A landscape with many valleys, sampled at points; each row gives a point and its height.
From any point a ball takes the steepest step (drop divided by distance) to one of its 2 nearest points. It stops when none of these is lower. Distance is the straight distance between rows; heights are no part of it.
k593: [138 161 159 142  73 102 125  78  95 133  82  91 152 109 137  82 136 160
 127  62 152 149 119 139 158 103  93 101 152  99 140  69 147 178  69 105
 152 122 126 132 121 152 119 115 138 122 121]  height 639
k50: [103 162  63 136 177 106 140 181  75 105 132 130 133 149 107 163 120 127
 125 161 146 111 113 128 115 170 167 157 102 159  58  92 122  90  98 121
  83 122  94 148  97 180 124 152 115 143 136]  height 736
k435: [173 108 101 127 143  99 147 150  87 117  69 143 149 149 164 117 100 133
 104 137 164 116  94 137  79 162 142 138  95 104  80 112 127 118  64 126
 113 104 120 132 101 142 129 127 159 132 134]  height 405
k399: [149  86 127 110 120 123 197 142 121  87 143 142 110 152 156 151 126  68
 117 109 176 137 148 129 138 156 140 161  73 144 122 136 149  75 114 157
 125 103 187 151 154 131 142 132  96 137 121]  height 241
k21: [115 135  59 105 117  94 168 166  82  92  99 152 125 137 184 128 107 142
 175 107 138 115 148 117 123 136 166 179  64 161  63  74 154 105  68 158
 133 129 123 138 154 170 148 163  95 160 136]  height 712
k910: [150  98 111 101  97  94 168 158 155  78 100 173 121 158 159 137 118  57
 111 141 175 111 127 158  63 166 131 154  72 123 112 147 150  72 116 152
 129 104 185 153 149 132 138 137 131 110 135]  height 267
k777: [111 119  93 144  47 101  57  89 125 163 131  81 134 125  98 122 130 179
 152  91 118 166 105 129 140 144 136 153 132 105 142 117 137 148 135 100
 121 101 116 115 167 195 175 149 105 134 128]  height 286
k663: [147  89 125 160 166 127  88 120 108 131 115 116 135 168 117  97  80 175
 122 182  70 167 137  91  80 152 144 116 151 102 144 180  97 148 131 118
 118 108  98  86 122 114  96 127 134 144 107]  height 261
k250: [138 140 134 132 140 138 117  66 142 133 190 143  88 105 173 138 127 122
  79  89  69 127 138 120 147  86 136 104 112 118 177 166 143 205 173 152
 153 121 144 128 176  16 162 153  73 164 119]  height 175
k69: [133 144 117 171 104 121 103  74 187 160 124  88 135  53 134 161 112 154
  99  66  96 143  93 125  75  82 159  85 142 121 200 138 169 195 159 164
 146 124 160 169 158  82 131 152 111 165 160]  height 311
k296: [155 159 169 141 128 123 128 146 161  95 163 189 110 191  99 114 109 113
 127 191 108 125 157 123 109 146  91 109 179  87 156 157 107  88 154 135
 120 182 111 113 166 111  98 149 173  92 126]  height 485
k976: [116 149 155 159  91 115  79  75 175 179  98  88 155  68  98 133 132 145
 139 102 125 144 100 133 100  81 118  63 182  93 162 131 154 166 138 101
 120 141 114 142 122 113 131 135 124 126 131]  height 481
k652: [128 131 100 146 120 106 126 134 160  95 122 138 112 180 122 126 132 130
 121 143 101 161 114 109  46 159 158 176 125  83 158 141 103  99 154 147
  94 118 109 130 138 134 120 167 115 110 142]  height 306
k482: [116 130 160 117 110 137 152  82 136 120 177 143 104 106 148 136 103 122
  87  67 105 153 127 119  95 127 150 121 104 122 193 134 155 170 163 157
 135 104 193 154 190  52 143 157  86 146 130]  height 197
k640: [ 99 135 137 118 157 201 168 155 125 194 131 116 151  58 117 188 184  88
 113 113 162  90 144 116 188  98 134  96 116 185  89 141 116 119 167 138
 130 122 137 168  91 135 156  85 119 139 140]  height 812
k942: [140 134 150 143 107 141  55  69 163 139 175 125 137 148  76 140 137 143
 116 139  96 164 168 140 136 141 126 114 184  99 162 195 106 125 172  82
 106 149 113  98 169 131 145 139 126 129 119]  height 305
k462: [147 134 163 143 112 110 150  76  98 127 104  88 156 117 181  72 124 147
 107  51 136 165 129 114 153  80 105 103 126 108 156  85 155 190  82 128
 168 112 136 124 122  99  90 110 116 141 114]  height 661
k8: [124 148  57 124 199  96  97 177  92  89 126 151 120 162  99 147 118 117
 123 175 127  80  82 150 109 203 138 181  76 153  58  91  99  91 115 121
  78 113 123 127  90 171 131 136 165 116 159]  height 748
k720: [170 133 155 166 133 108 130 107 119 132 136 113  86 170 130 121  94 129
  88 167 136 173 159  99 151 105  97  98 164 122 170 180 130 152 114 105
 131 143  97 111 136  65  74 147 105 144 104]  height 545
k621: [179 100 155 145 145 134 103  51 100 111 119 100 138 125 146  82 116 148
  92 105  74 153 136 103 141  99 117  91 134  96 167 160 117 204 118 120
 157 107 128  77 133  57 130 110 121 172 100]  height 91
k512: [120 162 121 110 127 124 172 127  63 104 114 122 127 127 180  94 149 170
 135  71 133 125 118 115 150 122 126 158 106 143 110  52 132 162  55 140
 152 121 122 133 114 151 113 135 137 138 127]  height 681
k247: [147 127 147 161 155 143 106  62 130 133 110  90 163  69  88 145 148 173
  68  94  91 138  89 123  91 111 162  93 164 119 166 155 123 195 133 124
 113 125 144 138  95  94 124 135 156 140 138]  height 257
k165: [146 148 140 131 135 112  96 106 129  77 130 160 120 180  63 109 129 146
 127 151 104 133 126 154 111 205 123 181 144 112 138 132  68 107 148  88
 100 132 131  89 140 164 113 137 175  91 144]  height 282
k542: [160 125 139 106 154 140  74  81 163 137 139 141  94 126 129 128 151 139
 150 131  71  98 124 124 187  99 106 140 149 104 151 160 100 164 147 111
 114 131 111  51  93  82 166 125 142 127 114]  height 344
k299: [173 104 149 169 127 133  95  66 113 142  90  90 139 127 110 108 112 164
  89 124 104 180 105 104  91 128 140 103 162 103 172 176 118 175 120 101
 129 106 125 104 118 100 116 128 128 150 109]  height 184
k379: [117 123 152 144  63 107 139  89 136 111 161 124 133 133 123 124  98 126
 101  94 127 184 140 112  76 136 145 122 134 123 201 155 151 142 141 144
 141 124 176 148 201  99 121 164  79 138 118]  height 214
k870: [ 89 189 153 134  93 115 132 116  86 125  70 115 158 105 115  97 129 154
 140  99 160 120  98 159 108 125 103  93 154 100 121  54 139 156  89  81
 130 134 108 154 103 155 124 128 161  92 118]  height 595
k11: [167 134 122 132 169  91 103 154 105 111 116 163  79 179  91  93  72 148
 178 189 111  92 134 161 150 160 100 181 139 177  85  78  93  98  95 116
  93 130 120  96 114 161  78 106 149 111 155]  height 343
k4: [126 112 156 111 158 133 133 132  97 142  92 121 154 139 169  63 106 164
 154 118 121 132 155 119 155  94 124 103 131 134  99  95 131 146  79 119
 147 132  84 117 100 117  81  97 148 106 101]  height 431
k619: [ 80 103 102 143 117 113  68 129 124 139 196  86 154 116 111 131 118 166
 128 167  60 161 197 134 140  99 157 104 161 151 133 186 147 164 149 122
 164 155  85 116 168 120 112 142  90 171 107]  height 451
k57: [117 123 141  84 102 103 125 165 133  92 100 186 121 154 153  56 131 119
 176 147 155  82 133 156 112 152 112 161 113 160  87  79 122  82  84 124
 161 147 132 126 156 173 130 111 144 105 132]  height 237
k439: [ 47 120 119 154  90 120 145 152 122 146 127  83 183  88  99 146 126 131
 166 132 149 159 138 133 108 118 158  96 116 125 101 132 175 123 148 109
 136 149 103 173 147 180 129 144  99 111 107]  height 191
k280: [120 113 150 130 118 149 194 148 146 136 130 128  94  83 127 164 155  87
 140 133 152 123 168 101 185  70 130 117 130 174 147 170 156 117 168 159
 136 177 133 158 118 119 134 142  98 132 112]  height 147
k107: [142 137 157 133 126 135  68  79 157 149 146 135 139 115 109 124 147 152
 125 142  75 127 140 120 146 106 119  93 175 103 159 179 116 159 145 100
 121 151 107  94 131  87 150 132 136 130 112]  height 323
k249: [195  78 147 112 176 115 101 152 134 112 149 168  98 190 136  67  50 139
 170 205 100 102 145 147 155 132  88 125 136 117 108 138 115 117 100 138
 147 146 130  75 128 100  88  89 165 118 130]  height 457
k408: [108 134 141 102 146 194 132 136 126 169 125 110 177  53 134 190 170 104
 114  92 174  97 100 145 158 120 122  88 106 142  79 111 133 132 145 119
 110 102 149 156  91 132 187  79 155 133 135]  height 804
k251: [131 138 134 143 127 120  92 108 144 110 164 129 122 174  63 145 126 136
 118 151 121 170 155 136 123 181 139 162 161 117 134 158  90  82 161  93
  94 125 115 109 156 170 118 136 131 121 132]  height 295
k460: [122 108 124 131 102 101  63  84 109 130 184  97 157 126 142 105 133 158
 108 119  61 152 197 130 181  96 116  90 138 133 144 166 136 196 110 126
 190 136 120  97 176 100 136 106  92 183  91]  height 426
k933: [ 46 188  81 139 133 116 165 176  71 141 125 102 130 118 113 128 120 157
 164 127 141 132 143 123 148  93 156 136 123 169  84  73 169 132 105 119
 128 160  55 161 112 181  88 164  96 117 112]  height 333
k330: [ 52 177 105 142 145 131 117 158 103 180 195  92 154  80 105 152 177 160
  97 109  82 127 159 145 176  75 157 110 146 178 124 139 144 179 141 122
 182 170  88 149 119 121  71 134 101 149 125]  height 75
k912: [100  93 155 116  74 111 132 119 143 147 127 102 180  93 169  85 112 153
 156  74 103 158 154 105 147 102 110  86 106  94 137 104 155 159 114 157
 186 112 154 132 165 132 142 113 117 126 109]  height 375
k939: [103 156 102 164  64 103 126 103 193 135 131  73 129  54 121 180 118 139
 123  60 131 150  94 134  67  90 152  89 142 113 182 107 196 163 159 181
 138 137 162 194 169 129 146 174 113 154 168]  height 332
k873: [ 72 190 120 130 165 136 136 139  71 167 112 102 140 137 111 105 118 167
 145 116 135 130 134 145 168  91 127 115 134 169  82  65 139 147 102  76
 129 131  61 139  78 155  77 111 116 108  95]  height 460
k916: [138 127 161 111 142 120 171 115  94  99 150 121 126 137 198  73 131 143
 137  71 110 145 128 100 170 111 126 154  95 135 139  71 134 166  94 147
 156 106 141 115 153 102 110 120 105 161 115]  height 672
k197: [109 134 142 124 145 144 167 145  87 154 119 106 154 130 101 127 135 100
 128 135 196 131 167 135 184 120 126 105 145 167  85 111 128  85 106  88
 128 140 126 154 103 167 121  86 119 122 102]  height 409
k7: [132  92 164 115 122 159 174 124 141 155 111  97 168  68 163 175 145  93
 123  91 173 136 182 133 163  70 120  66 132 149 111 152 165 122 130 150
 146 115 154 157 112 115 119  85 114 134 115]  height 269
k555: [168  99 157  73 150 141 113 129 141  95 161 152 112 168 145  74 129 117
 169 133 108 102 147 148 196 145 103 180 129 153 113  87 102  99 116 138
 136 131 151  70 138 149 134  80 145 135 132]  height 211
k227: [183  91 162 150 151 109 165 135 122 126 129 119 104 173 130 132  82 112
 120 174 171 165 174 109 169 126  99  98 145 133 133 164 118  96  94 110
 136 142 129 129 119  99  65 116 121 131 109]  height 561
k119: [127  97 144 116 132 124 123 140 143 140 124 122 132 131 143 113 116 151
 156 148 124 142 140 113 138 126 143 122 135 131 121 140 124 123 114 114
 121 123 115 115 118 122 126 120 124 125 110]  height 364
k360: [164 124 125 122 121 133  99  63 149 121 112 125  76 142 136 102 135 150
 132  93  93 131  89 126 161 120 128 180 134  99 175 130 113 169 138 110
 105 107 127  66 104  95 164 140 136 119 127]  height 359
k236: [121 112  97 144  97 142  90 107 166 170 115  71 142  62 125 203 153 130
 124 105 167 144  89 137 128 108 151 122 124  93 125 144 162 139 165 110
  85 106 109 135 119 145 194 157 106 141 136]  height 320
k675: [144  97  96 147 156 127  90 126 156 120 157 118  98 190 117 132  92 143
 137 188  71 170 145 103  92 141 139 149 152  87 154 183  99 117 173 144
 101 118  98  91 130 114 100 148 110 127 126]  height 292
k160: [176 106 121 166 114 110 120 109  81 127  51 144 101 190 135  61  80 156
 118 129 106 170  88  84  47 159 137 162 115 114 171 134 103 149 131 130
 121  94 123  89 153 116 111 113 111 140 115]  height 181
k731: [ 64  76 124 149 125 144 105 139 127 147 176  83 176  79  91 163 141 134
 128 156 101 159 196 132 148  92 159  77 133 159 115 212 159 137 174 119
 160 167 104 151 149 128 113 130  96 147 104]  height 471
k701: [120 130 110 139  83 114 139 104 136 179 133  83 136  46 124 192 194 117
 111  63 170 122 135 153 208  67 116 110 128 144 125 133 165 156 138 128
 145 133 133 158 126 147 169 119  85 158 134]  height 427
k526: [ 45 123 129 151 117 144 104 140 162 138 167  85 174  81  78 160 157 132
 155 124 114 156 109 125 100 120 152 116 126 107 116 127 153 115 189 110
 114 141  86 170 152 160 153 148  94 131 126]  height 100
k340: [133 116 140 112 141 170  97  77 188 115 167 147 115 116 102 184 152 111
  89  99 118 116 118 136  97 150 119 133 148 106 166 167 101  95 194 141
  73 134 160 138 119 117 161 126 171  86 162]  height 156
k270: [110  93 130 125  83 102 106 107 108 137 153 101 149 137 151  85 105 180
 145 102  95 181 169  99 152 114 136 121 113 129 143 132 140 164 108 135
 173 117 130 114 181 130 114 123  87 159  95]  height 400
k320: [ 64 144 131 132 185 214 179 176 122 195 138 118 165 115  91 147 141  72
 139 143 162  94 132 125 179  97 117  83  97 204  88 118 109 105 176  97
 131 127 132 169  87 140 162  58 111 136 116]  height 820
k804: [124 178 114 119  97  83 185 129  72  86 112 134 126 143 151 132 136 124
 109 101 182 128 133 121 102 149 124 145 116 137 128  90 141 116  53 130
 133 130 140 153 135 149 119 152 112 140 115]  height 694
k797: [ 92 132 176 105  98 134 108 117 139 164 124 127 194  80 138  94 134 160
 153  96  98 125 145 123 147 107 111  64 142 105 124 108 137 165 117 128
 168 142 141 136 136 118 138 106 146 103 108]  height 322
k821: [112 129 152  90 100 149 149 146 138 114 132 142 139 100 134 161 165 112
 129 109 161 110 126 134 121 150 128 133 126 140 128 115 124  90 129 148
 122 121 177 150 133 153 168 120 148 120 127]  height 206
k648: [161 107 140 135 160 137  92  49 118 117 151 118 114 117 183  95 128 131
 104  96  56 132 142 111 164  90 119 104  96  90 165 146 128 219 152 130
 164  96 131  77 168  30 169 120  84 186 108]  height 146
k53: [108 161 151 111 150 171 173 135 105 149 148 119 176  70 159 156 157 163
  85  64 113 135 147 115 117 112 151  92 118 154 127 125 141 171 109 166
 171 126 169 166 113 100  94 124 146 124 131]  height 329
k246: [123 141 178  90 110 118 165 183 129  89 123 194 127 160 145  68 121  89
 133 157 155  96 161 131 101 154 106 131 129 161 113 112 124  71  79 143
 179 163 160 137 156 140  89 116 150  95 131]  height 294
k258: [148 117 186  75 101 198 121 117 154 150 159 166 151  97 142 138 177  71
 128 116 106  78 170 120 195  93  90  84 149 156 136 162  99 102 158 167
 148 138 164 118 147 116 171  79 130 140 124]  height 212
k481: [155  94  89 132  88 114 168 119 138 112 108 122  82 168 155 155 109  79
 140 119 187 161 126 141 134 145 142 184  90 111 136 151 154 102 138 135
  93 107 142 125 138 141 173 160  79 128 118]  height 265
k333: [183 145 141 147  95  97 119  79 109  78  95 147 123 181  89  96 120 144
 113 120 131 161 121 145  84 202 128 175 141 109 156 134  88 125 114  81
 115 111 148 101 161 156 125 144 153 113 133]  height 260
k565: [114 140 157 133 197 152  79 144 158 124 179 152 133 168  52 119 105 121
 171 205  88 114 109 148 132 161  93 128 146 103 111 136  91  94 188  73
  88 149  93  85 126 123 129  98 166 109 128]  height 526
k589: [ 95 138  91 169 168 132  59 118 154 151 163  81  99 103 100 152 164 168
 124 152  56 142 106 110 136  96 166 156 162 122 124 144 130 170 174 123
 110 107  45  89 100 115 103 159  94 172 144]  height 389
k584: [151  86 148 124 184 111 113 154 101 130  97 145 112 173 139  58  59 167
 182 165 106 114 147 139 141 124 117 127 135 159  75  97 116 117  72 121
 121 126  94  92 106 128  72  88 155 118 134]  height 408
k127: [129 128 194 119 164 167 108 135 150 130 146 163 145 132  63 122 139 109
 129 170 134  84  91 155 116 163  81 101 150 104 130 137  91  97 160  81
 107 154 136 114 111 121 132  99 194  91 143]  height 517
k700: [182  88 124  97 171 162 122 154 160 149 170 169  68 160 124 128 123  85
 159 187 129  65 134 143 216 114  78 137 133 128 139 149 100  84 154 155
 141 147 162  94 102 113 125  82 167 110 147]  height 163
k880: [154 133  85 167 129 139  68  71 155 152 116  94  70 129 127 134 147 164
 114 117  81 151  77  98 136 100 150 168 157 106 169 150 127 174 156 111
 105  99  86  78  90 107 136 164 102 150 134]  height 374
k682: [149 118 139 173 113 121 100  99 163 149 118  93 107 136 124 131 114 126
 114 160 123 171 141  89 111  73 119  91 186 101 179 191 146 149 147 114
 119 155  66 118 132  70  92 169  86 147 117]  height 534
k480: [121 124 139  98 161 153 115 150 155 156 167 146  91 143  87 136 136 101
 166 181 127  90 149 134 207 134 107 149 150 159 116 123  93  86 168 112
 102 144 132  98 101 142 149  89 139 114 124]  height 134
k588: [139 117  79  97 162 116 118 166 128  91 123 160 112 147 145 134 133 134
 130 142 123  94  93 141 102 196 156 199  73 136  89 103 101 104 111 147
 109 110 144 111 112 157 155 140 173 107 146]  height 754
k655: [ 91 179 148 124 147 146 137 126  83 158 148 105 148 110  84 136 171 145
 110 111 141 123 121 142 178 137 127 120 148 160 112 106 111 141 111  82
 126 132 114 148  94 153 113 101 125 131 108]  height 473
k394: [152 126 115  95 156 153 177 206 118 109 120 165 102 134 150 116 149  77
 123 155 190  56 100 138 148 145 111 137 106 152  95  84 115  69  90 162
 159 129 166 158  96 160 136 108 158 122 158]  height 765
k613: [110 117 154 112  96  96 161 171 169  95 118 177 119 157 144  96 111 111
 159 165 135 128 153 113  76 137 131 137 123 132 146 132 138  88 121 148
 144 158 122 140 158 118 106 157 128  93 120]  height 321
k986: [148 150 203 112 145 186 136 135 130 131 156 182 148 123  88 132 136 106
 100 163 107  84 124 129 115 138  82  58 179 132 147 166  96 110 143 144
 122 172 150 135 121  92 113 107 206  98 141]  height 504
k843: [116 123 107 149 174 133 167 160 130 137 147 101 121 107 163 165 122 181
 103 130 104 168 131  84 105 121 186 138 110 140 125 154 140 157 119 153
 145 113 115 141 117  97  96 164 107 154 131]  height 419
k132: [115 118 142 107  76  90 146 154 182  86  86 171 139 130 146 124 120  85
 140 146 163 117 124 150  13 158 124 129 120 106 144 137 150  83 128 147
 128 123 168 149 159 128 141 142 146 103 136]  height 293
k791: [113 128 145  68 117 160 138 171 136 111 149 163 109 145 137  91 149 102
 179 137 132  89 152 140 182 146 126 168 128 178 105  79 106  77 117 154
 149 144 158 110 136 171 156  99 128 123 132]  height 182
k153: [175  94  28 143 135  85  92 137 123 125  76 147  94 222 151 120  90 103
 122 152 124 137  86 131  74 186 140 211  64 105 114 144 107 108 136 145
  82  82 117  92 117 143 129 138 134 107 153]  height 376
k302: [117 142 138  91 136 176 162 161 119 150  96 121 172  71 172 145 155 111
 136  96 183  84 106 162 139 120 120  92 114 109  73  66 149 126 111 130
 133 111 145 143  86 142 171  93 170 123 135]  height 792
k213: [180 127 144 112 155 140 105 153 142 110 186 177 104 200 118 103  77 124
 154 210  81 105 175 140 160 146  86 108 169 122 123 171 109 106 135 145
 137 158 129  87 157 101 129 112 179 105 103]  height 474
k945: [107 116 138 175  86 113  95 107 150 180 108  67 161  87 104 138 119 137
 107 121 144 177 149 122 110  67 130  59 178 113 162 172 166 163 134  98
 147 158  87 150 134 103  88 142  96 131 119]  height 512
k34: [182 131  98 172 107 125 123  84 111 114  47 133  73 182 123  82  96 128
 103 117 112 152  47 107  37 150 136 179 132  78 196 121 113 154 156 125
  98  99 125  89 125 108 135 144 109 122 134]  height 99
k603: [159 104  49 144 153  67 119 153 159  99 130 174  82 223 127 122  81 105
 137 185 101 125 120 156  97 175 127 205  75 107 134 146 102  81 140 146
 112 108 151 122 119 125  80 124 136  80 172]  height 399
k257: [146 102 171 124 108 132 137 107 126 156 109  90 160 108 131 128 142  97
 135 117 196 147 177 132 191  89 102  84 152 133 109 128 144 106 105  96
 137 129 132 140 120 151 129  78 113 131  98]  height 337
k447: [101 160  91 164  62 108 121 121 175 146  73  75 146  69 128 159 110 138
 151  96 148 148  80 136  59  99 140  74 154  71 152  88 192 162 142 158
 118 124 125 171 133 146 159 172 121 139 158]  height 369
k789: [ 93 133 146 119 119 153 149 143 140 155 151 132 115 104  70 159 172  84
 153 154 154 111 161 115 197 102 128 124 154 177 134 144 118  99 191 117
 119 166 124 150 124 157 157 110 110 126 117]  height 87
k516: [171  84  99 127 185 105 128 164 146 103 151 173  91 186 143 119  81 142
 136 184  92 112 104 132 112 166 135 168  85 112 140 136  98 112 124 162
 133 112 160 111 111  94  88 126 155  97 146]  height 412
k176: [117 116 116 119 103 117  69  91 106 126 149  98 137 125 104 117 141 181
 143 100 114 156 125 132 167 171 150 173 123 144 119 111 111 140 113  99
 114  99 132  99 147 180 156 117 122 139 114]  height 255
k418: [103 193 121 146 164 115 156 158  91  71  94 137 116 118 119 127 161 121
 111 149 153  78  55 144  56 152 111 133 151  97 112  76 112 124 107 114
 107 147  91 158  78 138 116 169 171 111 152]  height 506
k112: [111 146  39 118 134 101 143 152  43 119 103 137 154 142 145 151 108 153
 117 123 144 123 127 123 106 158 187 157  74 134  53  93 141 118  62 128
  99 115  98 133 124 186 137 163 109 177 139]  height 722
k670: [134 109  81 149  68 125 117 107 157 140  99  87 108 128 134 169 130 112
 136 111 167 167  96 124  98 119 152 155 132  82 149 150 155 127 159 130
  83 120 111 128 130 154 177 172  84 131 132]  height 289
k852: [111 151  94 124  84  82 200 151  84  96  98 141 127 134 191 118 108 117
 139  89 160 140 122 107  84 133 150 154  65 122 118  83 174 138  77 159
 147 120 139 157 161 130 132 175  80 148 122]  height 704
k808: [ 84 121 146 118 142 168 103 121 173 144 172 117 149  77  90 196 173 121
 116 124 125 125 115 119 116 136 142 121 127 125 131 155 116 102 202 126
  88 133 125 154 127 130 166 132 129 122 138]  height 139
k254: [128 135 160  97  99 153 119  88 153  98 130 140 142  83 120 172 150 122
 103  83 145 117 106 152  80 168 119 118 143 130 160 125 122 115 139 150
 104 109 202 142 132 125 169 121 179 111 150]  height 177
k624: [154  74 188 109 121 167 182 113 160 129 126 133 124  76 174 177 132  53
 119 102 162 116 172 111 163  65  86  70 116 157 142 172 167 112 160 171
 139 118 164 141 134  71 130  88 105 150 128]  height 217
k220: [159 160 201 125 120 137 143 122 149  98 159 182 132 150 117 134 104 105
  84 153 124 120 142 116  84 132  85  72 183 111 178 169 123 114 134 151
 124 177 147 139 156  73  96 141 184 103 127]  height 493
k382: [100 149 183  85 107 177 100 125 144 162 157 152 180  82 129 110 177 118
 156 111  84  89 149 130 192 112  98  78 148 140 123 125 106 141 136 137
 156 151 147 116 137 117 162  83 134 128 114]  height 252
k395: [158 129  68  87 143 127 147 168 127  75 129 181  86 157 146 143 161  56
  90 148 198  41 100 169 129 176  99 184  78 130 105 116 106  74 113 157
 146 121 191 146 110 164 156 121 171 102 166]  height 760
k719: [172  97 133 128 185 120 173 157 120 113 130 147  83 153 179 117 100 142
 123 143 120 127  94 107 138 142 130 150  89 117 136 121 118 135  99 148
 139 102 148 121  98  72  87 135 134 131 131]  height 430
k409: [155 115 114 147 159 131 182 147 118 139  96 108 109 118 200 140 109 154
 115 117 142 159  97  94 111 116 158 147  85 114 116 121 148 157  99 147
 135  83 122 127 112  91 123 148 114 147 129]  height 441
k255: [105 146 110 147 175 135 124 145 161 145 174 109 102  89 127 179 171 166
 108 142  75 136 135 103 148  94 162 145 146 145 132 158 130 158 160 147
 126 139  88 133 109  98 103 170 101 160 138]  height 402
k323: [ 43 178  92 156 124 107 141 164  98 157 166  80 133  96  97 132 155 159
 129 113 113 148 140 129 158  71 150 140 150 169 120 108 170 159 125 121
 158 176  52 154 121 152  65 164  91 128 123]  height 210
k533: [ 61 131 110 115 104 127 143 166 116 121 131 125 186  98 125 152 135 137
 152 120 143 132 130 130  92 161 162 121  95 132  83 105 150 102 121 130
 130 127 142 159 147 181 160 143 118 115 117]  height 270
k484: [159 115  71 161 123  78 109 135  72 124  70 127 125 196 132  97 100 159
 124 149 107 164 105  89  44 183 161 178 104 141 121 142 105 129 103 131
  94  82 102 115 143 157  96 132 108 151 124]  height 251
k59: [104 151 120 144  79 107 116 113 162 182  77  83 145  48 132 153 125 138
 159  84 155 129 100 141 121  69 116  62 153  87 134  94 184 170 120 129
 127 124 121 164 109 124 155 141 122 117 134]  height 432
k260: [ 85 195 137 142 131 105 137 146  71  83  62 147 149 135 112  86 138 140
 136 138 159  92  76 160  68 155  98 131 142 121  91  63 113 127  94  71
 115 146  82 145 113 159 122 146 169  95 137]  height 543
k33: [ 67 159 116 108 152 162 151 162  91 176 173  94 186  86 128 141 155 163
 106  87 112 143 181 132 159 108 163  98 116 172  96 123 145 152 116 134
 187 141 132 165 115 143  76 128 110 119 106]  height 236
k751: [153 129 159 125  92 108 142  76 124  94 158 160 106 192 127  99  99 120
 100 110 124 174 154 131 106 181 129 161 122 110 179 149 106 122 131 114
 129 113 172 113 185 107 120 138 107 123 114]  height 234
k234: [159 148 111 126 148 112 165 142  86  74  86 148 129 123 135 144 141 116
  84 132 170  87  71 156  70 169 122 142 113 103 117 107 113 132  80 138
 112 119 150 141  81 127 133 149 180 119 147]  height 466
k866: [106 135 115  82 119 153 187 204 120 110  90 163 147  89 180 134 135  80
 138 129 195  68 121 150 101 122 132 113 105 133  66  81 159  90  92 162
 161 140 155 158 112 153 152 127 150 123 143]  height 777
k505: [103 143 111 144 106 105 110 136 127 124 100 125 122 134 133 115 130 170
 154 133 113 151  94 107  83 140 155 161 128 109 136 103 125 132 123 120
 105 115  86 130 130 153 131 160 118 125 128]  height 328
k455: [161 104  68 149 110  86 110 150  98 135  40 143 132 182 154 106  98 131
 131 156 141 126  84 113  38 163 153 162  93 103  89 123 122 112 107 124
  82 101  88 116 127 157 141 137 134 133 137]  height 319
k191: [139 120  59  85 158 109 137 161 153  72 155 188  70 192 158 112 126  87
 127 131 136  79 118 170 134 188 124 226  55 149 104 110 102  89 118 166
 140 111 185 114 120 153 143 120 151  88 166]  height 757
k983: [ 97 146  89 144 106 140 144 133 116 181 113  81 143  47 126 201 163 130
 115  99 178 126 104 148 184  78 145 107 119 119  88 115 177 155 140 102
 121 135  93 156 101 159 181 145  94 151 126]  height 383
k322: [143 115 130  90 127 130  82  98 132 111 145 132 106 157 128 107 134 141
 157 115 121 130 137 147 182 169 124 199 125 138 119 106  97 110 123 113
 102 106 135  70 125 162 166 106 147 118 123]  height 229
k78: [155  77 172 105 108 173 188 138 159 144 133 163  92 111 121 171 138  42
 122 141 163  93 168 106 179  82  88 102 136 167 156 179 131  76 186 165
 130 142 167 154 123 116 146 100 132 119 133]  height 189
k944: [ 59 193 136 141 179 191 190 198 110 179 137 136 139 146  76 113 131  67
 146 174 167  88 129 117 165 104 105  91 131 206 113  88  97  96 159 103
 139 158 112 171  84 138 122  81 125 120 121]  height 830
k190: [190 121 139 139 151 103 168 162 117 111 129 153  92 180 115 136 116  98
 120 174 177 120 135 130 175 154  99 137 129 137 130 126 102  65  99 122
 135 138 163 144 113 131  81 108 147 107 137]  height 574
k170: [182  74 176  82 153 172 115 112 168 134 154 145 125 129 154 125 155  81
 139 136 122  89 158 129 202 112  79 104 137 125 126 158 104  97 141 139
 143 132 155  84 123 103 151  71 151 138 121]  height 188
k433: [137 127 133 170 143 148  94  87 181 144 144  99 131  82 123 159 147 153
  87 107  81 152  96  99  66  88 160 103 166  93 175 163 129 161 171 148
 114 131 110 147 122  80 120 165 123 152 150]  height 291
k401: [164 133 109 134 147  76  85 125 109  87  90 170  98 201  74  89 102 136
 161 168 121 102 126 174 118 200 109 205 113 156  80 101  81  98 112  84
  88 111 112  90 143 185 104 116 175 103 166]  height 310

Where does a ball stop that starts at each point below?
k619 -> k789
k418 -> k34
k880 -> k621
k944 -> k789
k190 -> k621
k320 -> k34
k588 -> k34
k719 -> k34
